Each row is a point on a landscape with many valleys, with its height.
A ball rolls from a point to whichever of its 6 nearest points has the largest drop for the distance, and stops where none of them is lower. Distance is the straight distance between rows; heights are no part of it.
peko: 2,-16,6,-22,12,11,-6,0,4,-5  height 1.14
Ridob: 22,-8,3,15,-1,0,15,7,-13,-17  height 1.76
mevi: -16,5,-9,1,-1,-3,-5,-4,-1,8  height 0.83
Tugi: 12,0,4,-5,0,10,3,2,-8,-7  height 3.86
vap: -2,18,-5,6,-10,7,5,-3,-17,2  height 5.39
Rora: 20,-6,9,3,0,5,6,3,-8,-15  height 2.38
zavo: 6,-27,15,-31,11,8,-6,2,13,-15  height 1.24
suzo: -18,14,-14,7,-6,-15,1,-3,4,11  height 0.73
Buba: 9,11,-1,8,-5,9,8,0,-17,-2  height 2.34
vigi: -12,12,-9,7,-2,-19,-3,0,16,14  height 1.80
ketus: 5,9,-2,0,-3,10,2,-2,-13,-1  height 6.37
Kema: -16,21,-15,9,-14,-11,5,-3,-9,7  height 1.20
poran: -10,-18,2,-12,14,3,-14,-2,18,9  height 2.18
guli: -19,26,-18,12,-15,-15,10,-1,-6,9  height 1.04
Boz: 4,-9,3,-15,6,10,-3,0,-1,-6  height 1.08
nug: -10,-16,9,-8,12,-1,-18,-4,27,14  height 2.88
Miniv: 12,3,2,-2,-2,11,3,1,-9,-5  height 5.45
vasok: 7,-21,14,-27,10,9,-7,2,8,-15  height 1.03
Tudi: -16,12,-11,4,-6,-6,-2,-3,-3,8  height 0.76
vuvi: 12,-9,11,-15,4,11,-1,3,0,-11  height 1.18
Pilo: -15,19,-13,8,-13,-6,5,-3,-11,7  height 1.55
ler: 8,-3,5,-10,2,10,1,2,-6,-8  height 2.09
povi: -6,-15,1,-16,13,8,-9,0,9,4  height 1.41
Nopop: -2,23,-6,13,-13,3,8,-4,-20,3  height 3.91
Pali: -12,-9,-3,-9,10,3,-10,-2,6,7  height 1.36
Musu: 22,-3,3,14,-1,3,12,6,-13,-13  height 1.72
zev: -5,-21,4,-22,16,9,-10,1,13,2  height 3.49
Guzet: 20,-9,11,0,1,6,4,3,-6,-15  height 1.93
Fesu: -12,-8,4,-3,8,-7,-16,-3,24,17  height 3.01
mudug: -18,18,-16,10,-9,-18,5,-3,3,13  height 0.85
fir: -3,-5,0,-12,6,8,-5,-1,-4,0  height 1.70
ragep: -9,10,-1,2,-1,-20,-7,-2,25,18  height 5.04
dap: -11,4,3,3,-2,-17,-10,-1,27,17  height 4.51
saf: 20,-1,9,5,0,5,8,3,-8,-12  height 2.65
Zorev: -12,-11,8,-6,8,-6,-19,-3,29,16  height 2.97
Zup: 16,8,1,13,-6,7,12,2,-17,-5  height 1.71
ziva: 17,-9,-5,25,-3,-8,20,7,-20,-24  height 0.63
rume: -15,-6,-3,-4,7,0,-12,-2,10,9  height 1.75
tagaf: 4,1,2,-8,-1,11,0,0,-8,-2  height 5.40
ziru: -6,0,-4,-8,3,7,-5,-2,-3,3  height 2.22
nif: 10,-12,9,-20,6,10,-2,4,2,-11  height 1.15
bodi: -4,5,-3,-3,-2,7,0,-2,-9,1  height 3.93
vepom: -11,13,-9,2,-7,1,0,-5,-9,5  height 1.13
Nizur: -1,12,-3,3,-4,9,2,-4,-14,1  height 5.44
lusu: -9,-23,5,-14,16,3,-16,-2,19,10  height 0.46
takod: 0,-13,4,-17,10,12,-6,2,4,-1  height 0.90
nog: -17,17,-15,9,-8,-19,3,0,5,13  height 0.84
rik: 22,-10,7,13,-2,-2,11,5,-8,-21  height 2.68
dip: -15,15,-11,6,-9,-6,4,-5,-8,7  height 0.93
keb: -18,28,-19,13,-17,-15,14,-2,-10,8  height 1.09
Tinun: 3,14,-4,5,-7,7,7,-2,-18,1  height 4.49
geri: -9,1,6,-1,2,-13,-15,-2,30,19  height 3.05
zesi: -19,22,-17,11,-11,-18,8,-2,0,10  height 0.91
tedip: -13,4,-8,-3,-3,3,-4,-3,-5,5  height 1.05
kugi: -17,9,-10,4,-3,-13,-2,-3,9,12  height 0.62
zef: -9,-5,13,-5,5,-10,-19,-4,34,17  height 2.99
moti: 16,2,5,3,-1,10,7,2,-11,-9  height 3.28
fal: 21,-2,-2,23,-1,-2,19,7,-18,-15  height 1.65
Mog: -15,5,-5,6,-2,-15,-6,-3,17,14  height 3.26
tetem: 19,3,1,17,-3,6,14,5,-17,-8  height 1.68
vep: 16,-7,9,-11,3,11,0,4,-3,-14  height 1.26
paru: 4,-23,11,-27,13,10,-7,3,10,-10  height 1.40
mizuv: -16,-2,-6,0,4,-6,-8,-3,8,10  height 1.97
Rane: 21,-8,-2,26,-2,-4,20,7,-19,-20  height 1.52
nuver: 22,-17,15,4,0,1,5,5,-2,-24  height 2.17
sazal: -16,1,-5,4,1,-12,-9,-1,15,15  height 5.27
Gaki: 19,1,6,8,-3,7,9,3,-14,-9  height 1.95
dop: -7,3,13,-9,1,-13,-20,-2,38,19  height 3.00
Gik: -11,24,-11,12,-16,0,9,-5,-18,5  height 3.80
daki: 9,16,-3,13,-8,8,10,-1,-19,1  height 1.89
bav: -14,-5,-1,-2,5,-6,-13,-3,15,13  height 2.72
Tolup: 13,-22,19,-22,4,8,-4,1,8,-21  height 1.12
Nutav: -8,-13,0,-13,13,6,-11,-3,7,4  height 1.19
nipi: 19,-16,19,-8,1,4,0,3,3,-22  height 1.39
bamup: 21,-9,0,21,-2,-4,15,7,-15,-21  height 1.86
terez: 19,5,-2,22,-3,3,19,5,-21,-8  height 1.67

Where does a ball stop that starts at each point below?
Gik | kugi
Kema | kugi
bav | takod
nuver | vasok
Nopop | ziva
guli | kugi
zef | lusu
vep | takod
bodi | kugi
ketus | ziva
Tinun | ziva
vap | ziva
Tugi | takod

Call two points neighbours if one is among the 6 nearest of the other. Go from one point of each pair to the other, from neighbour to neighbour, staying as low as possible. Name the highest point that can't be avoided.
lusu / kugi | mizuv
lusu / vasok | Nutav
vasok / takod | peko

Write out the way that a ball takes from each point below.
tagaf | ler > Boz > takod
moti | Gaki > tetem > fal > ziva
ziru | tedip > mevi > kugi
